Points, in no order, along strands that fork, close into loops and pass close to each other.
(in the rows, 128 means zero)
Two points are linked if the straight distance between their rows is under 119. Some points are linked to none.
z_801: [104 138 106 198  79 117 159 165 139 165 117  72  56 124 111 137 105 124
  89 112  94 140 132 158 154 149]
z_591: [148 126  96 172 136 120 179 131 196 119 123 112 112 141 115 141  90 105
 137 157 103 114 179 155 129 129]
z_143: [113 133 150  47 114 143  77  78 108  95 140 138 152 129 131 113 162 124
 147 163 148 167 110 110 138 130]
z_658: [101 134 125  81  95 110 101 124 128  97 172 141 184  88  80 139 129 157
  48  74 167 119 130 146 151 155]
z_373: [ 99 177 122 192  85 186 147 164 183 120 106  76 103 129  98 113  90 139
 126 132 104 130 176 142 149 183]
z_927: [ 88 113 134 143 200 123 151  92 171 210 128 147 132 107 179 120 113 191
 156 146 114 149 176 148 132 134]
z_332: [ 98 126  95  86  92 112  76  91  88 153 121 152 121 108 116  65 151 104
 128 115 131 139 141 113 152 125]
z_30: [112 122 112 100 206 137  61  98 120 127 131 130 161  94 145 118 162  84
 142 173 129 158 156 144 149  72]
z_279: [133 123 159 164 179 117 160 153 176 124  98 147 138 156 183 186 100 133
 164 181 109 144 127 134  96  97]
z_471: [132 119  87 137  87 116  93 134 162 139 147 172 145 144 119 102  94 170
 107  51 174  91 140 117  80 149]
z_412: [137 108  76 129 144 113 120  96 125 124 128 144 141 122 120  85 150  62
 120 124 147 120 157 154 140 104]
z_863: [ 92 139 147 143 204 137 139 130 150 179 108 126 121 107 186 145 125 167
 142 174  80 179 157 114 155 122]
z_788: [133 120 136  84  51 127 130 116 124 100 141 100 104 156  67 128 139  93
 102 141 117 150  93 130 154 155]
z_932: [129 155 190 110 117 146 153 133 169  90  97 100 138 162  96 152 118 101
 161 221 108 164 106 129 120 112]
z_856: [126 111 160  71 137  92 140  97 132 124 138 150 166 145 172 118 148  94
 150 193 148 123 133 152 127 110]
z_630: [185 103 162 112 177  96 176 151 111 130 144 150 164 122 195 141 141 118
 117 126 140  66 118 161 101 125]
z_822: [105 130  66 180 190 178 101 102 138 153 123 121  83  94 125 130 110 170
 120  82 100 161 185 119 135 129]
z_163: [195 108 138 128 155 149 117 113 141  58 133 118 170 138  99 162 130  94
 147 133 164  75 110 135 100 102]
z_559: [118 106 116 185 177 122 168 121 144 192 131 121  92 118 157 149 133 151
 101 112 102 129 169 151 140 130]
z_989: [157  95 170  67 121 164 108 100 152  84 161 130 167 118  97 153 160 102
  90 149 139 127 101 168 165 147]
z_35: [ 94 150 139 121  76 111 142 146 118 213 101 161  89 135 142  76 109 165
 144 103 138 116 132 122 110 163]
z_533: [109 116 135 144  94  90 178 153  76 188  91 117  62 142 145 105 132  89
 121 126 117 122 106 145 138 118]
z_242: [204 132 102 172 162 145 126 157 114  78 114 117 127 135 112 163 120  76
 119 120 152  58 113 145 111  84]
z_34: [156 126 158  92 102 130 105  94  92  70 175 160 180 164 162 102 165 141
 178 155 197  91 103  90  98  94]
z_149: [104 150 130 145 202 143  99 130 149 163 104 132 121 127 182 136 123 192
 177 122 119 181 144 101 111 118]
z_16: [126 114  99 122 109 101  80 112 107 184 136 172 129 121 146  99 132 179
 139  60 166  99 146 103  94 142]
z_216: [125 138  92 139  88 105  97 110 110 162 101 160  93 154 150  81 124 152
 167  82 184 117 137  91  93 109]
z_450: [146 141 109 113 103  87 109 100 161  99  92 129 142 165 109  71 132 104
 189 173 165 141 145  94 112 105]
z_290: [137 110 137 129 216 148 100 124 140 117 141 138 177  95 156 159 149 112
 121 182  89 135 168 139 150  98]
z_73: [126 130 125 137 127 127 128 159  46 150 135  83  87  84 111 142 168  94
  47  76 102 111  94 150 169 127]
z_921: [115 131 174  62  99 132  76 121  50 120 169 153 168 109 180 103 170 175
 142 120 149 132  84 101 132 148]
z_846: [126 111 181  38  94 143 112 103  97 108 172 148 150 131 167 118 172 146
 135 170 137 143  76 129 135 155]
z_38: [ 96 136 141 149 193 127 157 125 195 172 110 145 125 138 168 112 106 164
 191 166 134 129 190 160 103 135]
z_99: [148  92 137 168 223 131 150 126 167 171 142 145 140 114 184 154 134 145
 108 122 118 103 168 154 128 127]
z_713: [171 100 163 125 118 194 115 116 132  50 154 124 165 114  74 196 105 134
 133 104 121 124  89 108 121 138]
z_633: [198 128 130 161 243 141 126 154 149 139 141 136 173 101 168 169 143 129
 114 130 115  75 138 139 117 104]
z_274: [113 152  78 175 163 180  99 138 161 104 114 112  96 114 115 161  95 162
 130 117  79 160 153 105 153 142]
z_762: [126 138 117 204  69 118 171 163 158 148 139  84  70 163 103 128  75 151
 110  90 127 123 135 163 113 167]
z_979: [100 135 168 111 155  92 149 127 128 140 112 155 142 131 180 119 148 121
 178 197 141 168 115 127 104 105]
z_72: [135 117 103  72 149 149  57  86 116  85 161 126 173 105  71 120 150 101
  96 111 131 133 145 149 155 135]
z_348: [116 125 132 143 198 110 102 133  68 163  94 129 114  88 180 112 185 110
 143 135 166 138 126 132 120  77]
z_984: [139  93 124 151 195 106 156 125 182 141 123 154 147 139 172 131 127 104
 135 168 119 118 173 182 126 105]
z_42: [123 157 119 121 144 140  86 129 158 119 114 141 152 131 148 123 101 164
 181 126 141 160 132 103 108 130]
z_110: [106 129 136  68 149 146  87 120  93 145 146 130 150  62 139 133 165 147
 103  97  80 164 122 120 159 142]
z_97: [125 108  99  82 134 103 110 102 137 103 161 156 181 108 104 106 147  89
  97 104 141 101 148 162 136 141]
z_199: [188 108 188 109 159 185  99 112 131  41 144 127 187 115 103 186 128 129
 165 145 139 105  90 120 105  99]
z_403: [136 135 128 107  77 166 107 125  48  90 132 107 110 135 116 149 149 132
 127  86 141 113  58  88 123 117]
z_414: [106 136 144 132 151 132 113 137  65 106  86 116  97 132 136 144 172  92
 138 167 131 164  90 100 122  76]
z_338: [128 137 143 113 139 139 110 112  90  72 109 127 132 148 139 141 159 114
 161 162 172 146  86 105  97  87]
z_23: [144  97 116 129 156 133 139 140 172  90 162 134 170 108 117 169 118 113
  97 122  96 102 142 154 135 134]
z_430: [135 109 113 125 149 108 168 108 196 114 130 142 141 141 114 116 113  74
 145 184 124 129 192 164 142 127]
z_854: [116 170 143 149 111 123 155 152 140 135  80 122 116 166 113 117 106 118
 175 168 134 147 137 118 121 129]
z_280: [137 153  98 124  55 109 110 134 106 125 100 126  91 174 109  97 125 116
 154 100 154 122 112  80 117 124]
z_367: [156 110  99 156 149 118 149 145 113  93  81 110 105 155 115 146 124  59
 130 134 143  97 122 147 110  69]
z_596: [147 123 132 135  89 163 121 130 137  69 155 128 165 114  74 164  94 172
 118  72 137 115  83  85 101 144]
z_798: [ 97 152 119 102  47  90 123 112 126 187 114 159 104 121 115  68 134 119
 137 122 142 125 147 111 140 144]
z_261: [149 145 116 109 199 114  82 125  47 143 139 133 139  86 152  90 192 104
 137 119 171  99 115 134 130  97]
z_645: [103 103  76 136 160 124 110  99 143 167 120 153 121 100 116  78 112 104
 145 104 154 128 160 144 139 122]
z_625: [133 138  86 151 148 166  97 132 112 119 102 106 108 117 119 161 120 109
 122  92  95 163 131 109 145 119]
z_378: [152 115 141  80 137  95 125 103  92 104 151 166 174 149 165  94 171 100
 152 156 192  76 113 150 109  93]
z_842: [163  99 100 175 132 106 169 143 133 126 109 137 113 175 140 127  95  94
 127 107 158  82 126 146  92 102]
z_331: [132 116 108 188 161 113 142 159 112 135 160 105 126  81 111 154 141 111
  37  95 108  96 148 160 157 125]
z_811: [125 138  94 146 159 149  97 142  62 132 106 104 112  87 114 119 156 111
  89  63 108 134 119 123 150 118]
z_837: [151 119 143 160 183 161 135 166 136 141 117 109 125 122 174 193 113 154
 112 130  69 149 127 100 123 114]
z_510: [ 69 114 119 146 123  92 158 136 173 161 158 139 106  89 101 118  99 153
  78 116 130 125 187 167 164 163]
z_731: [117 113 131 127 119  93 169 136 115 180 108 150 111 135 164 112 127 141
 139 117 131 126 119 136 127 132]
z_458: [123 129 114 170  38  87 155 158 147 179 127 131  82 160  98  95  83 147
 113  83 164  86 137 137  96 160]
z_214: [139 124  74 182 111 132 151 121 193 109 141 122 102 142  79  98  82 104
 125 111 145 123 181 138 115 150]
z_813: [124  89 166  84 174 104 148 127 124 160 136 154 170 109 207 132 132 169
 119 114 118 134 132 137 117 140]
z_263: [145  93 177  96 139  86 181 144 109 149 167 153 159 116 185 146 156 149
  94 103 109 101 100 152 127 158]
z_166: [134 106 122  96  84 109 131  95 106 103 109  90  93 165  77 103 140  60
 123 178 118 141 118 145 154 108]
z_68: [109 163 156  99  29 101 150 155  92 146 133 139  99 150 123 134 130 153
 127  99 117 116  88 106 133 178]
z_398: [146 130 161 135 136 160 143 137 134  86 113 115 130 142 122 187 101 117
 155 172  90 156  89 111 118 116]
z_600: [187 125 124 186 199 168 130 157 132 134 124 113 142 121 132 183 120 129
  97 149  84  81 131 113 123 108]
z_504: [128 156 152 154 108 136 161 149 137 115  82  78  99 170 112 145  93  70
 160 216 109 167 114 127 138 103]
z_742: [123 132 153  87 209 151  83 122 111 141 142 122 166  79 178 140 151 132
 105 151  63 170 138 118 171 122]
z_376: [156 109  96  77  95 162  72  71 126  58 158 122 157 126  52 117 143 117
 109 113 154 132 110 112 140 143]
z_957: [138 136 114  64  67 137  74  74  96  81 134 134 121 150  97  79 166 117
 146 160 156 151 105  84 139 114]
z_752: [102 175 151 176  87 183 162 167 168 132  63  87 107 167 123 100 106 144
 166 150 121 132 164 127 116 157]
z_519: [ 84 156 166  88  82 121 153 155 114 158 140 120 106 104 106 132 124 142
  87 120  66 164  92 136 168 182]
z_456: [108 158 189 124 166 121 156 160 175 134 115 134 151 143 175 148 107 161
 172 195 119 162 131 132 103 135]
z_576: [110 135 152  71  79 122 134 134  63 138 142 151 129 113 150 121 143 180
 122  94 122 115  82  96 120 162]
z_176: [139 137 105 123 141 104  86 101 168 109 109 155 164 158 146 103 114 137
 183 148 190 140 152 109  85  92]
z_826: [164 124 126 147 121 164 119 145  82  92 130  92 114 119 100 182 156 101
  90 120  97 105  88 136 144 119]
z_445: [131 141 161  97  28 152 120 120  77  82 138 111 100 158  96 136 126 144
 152 136 127 138  55  74 127 150]
z_857: [138 137 127  74 165 164  78  83 135  83 121 127 150 127 121 140 161  87
 145 181 129 172 131 129 149  97]
z_691: [101 135 137 118 104 116 146 157  74 164 140 100  95  93 120 129 152 124
  60  81  71 162 102 118 174 150]
z_453: [122 119 116 133  98 119 120 140 128  93 158 114 145 109  55 139 121 115
  61  94 157 107 125 143 141 142]
z_897: [114 132 146 153 146 109 154 159  63 160  75 113  66 141 160 134 144 105
 131 144 121 156 103 122 121  92]
z_638: [133 128  96 163  93 127 130 153 156 118 148 129 132 138  99 141  81 167
 106  65 141 117 111 110 106 159]
z_959: [112 111  94 152  90  90 123 127 164 107 154 138 127 133  67  94  98 108
  75  91 162 113 169 140 122 147]
z_350: [ 75 137 113 189 106 131 156 142 126 220 118  94  51 115  98 107 103 169
 109  89 104 136 152 151 144 160]
z_355: [175 107 127 172 164 117 190 157 135 142 131 131 138 145 161 157 122 117
 110  97 133  64 119 162  98 115]
z_675: [115 114 119 161 135 110 196 133 194 165 152 141 120 144 138 140  95 179
 126 109 127  97 170 166 113 171]
z_879: [ 93 177 124 178  92 148 151 169 186 137 144  89 103 100  94 153  87 172
  97 121  82 150 147 121 159 178]
z_270: [150 149 116 114  51  95 109  94 133 118 103 150 122 182 107  72 133 106
 151 150 172  98 141  74 106 102]
z_207: [128 142 129  73 140 133  72 100  47 125 158 143 165 107 168  89 190 138
 142 116 167 103 111 121 132 121]
z_366: [138 137 145 150 149 162 132 163 105 108 110 127 128 145 148 183 107 158
 149 111 104 154  78  93 118 114]
z_260: [ 73 134  80 104 127 135 108  95 137 168 130 132 121  74 113  77 131 118
 136 117 113 169 155 128 169 138]
z_523: [ 96 116  88 173 156 132 135 127 108 191 104 112  59 118 126 124 118 156
 119  78 107 157 148 130 134 125]
z_478: [104 145 159 143 113 127 176 160 156 157 146 111 117 112 132 157 104 170
 101 123  60 148 116 131 161 178]
z_254: [128 123 134  64  83 101 120 112 176 108 156 159 183 138 132 105 117 156
 157 130 134 129 126 122 117 156]
z_900: [146 124 158 104 119 137 115 104 110  64 142 141 171 151 141 147 150 160
 183 165 175 136  77  76  69 109]
z_150: [134 146 144 106  26 121 157 131 130 118 139 116 120 162  67 117 111 142
 128 130 123 126  96 102 133 153]
z_147: [119 116 131 161  81  92 182 142 189 163 135 148 119 164 115  98  86 136
 140 109 158  88 160 163  97 153]
z_530: [129 140 114 153  82 117 156 138 149 111 108  76  88 158  85 121 110  63
 120 178  90 144 141 143 161 113]

A piece is two or more points that can be reached from each other along the links. Count, over all rows, the pieces, the separate loops (a circle has one, a figure eight two, a Y none), the forks (points with three links) and the tips (points with one).
pieces | 3
loops | 1
forks | 6
tips | 10

A fork is a point with three links, a tip a point with one. Leave the first point through the second and follow the links. Name the first fork or tip that comes.
z_332, z_798 | z_279
z_630, z_355 | z_38
z_274, z_625 | z_504
z_638, z_596 | z_813
z_533, z_731 | z_376
z_373, z_879 | z_523

Name the points in between on the shortest way along the links from the first point to the second, in order.
z_280, z_367 | z_216 z_16 z_471 z_638 z_596 z_713 z_199 z_163 z_242
z_533, z_72 | z_731 z_35 z_798 z_332 z_260 z_645 z_412 z_97
z_456, z_731 | z_979 z_856 z_378 z_34 z_900 z_338 z_414 z_897 z_533
z_523, z_143 | z_559 z_99 z_633 z_600 z_837 z_366 z_398 z_932 z_504 z_530 z_166 z_788 z_150 z_68 z_576 z_921 z_846
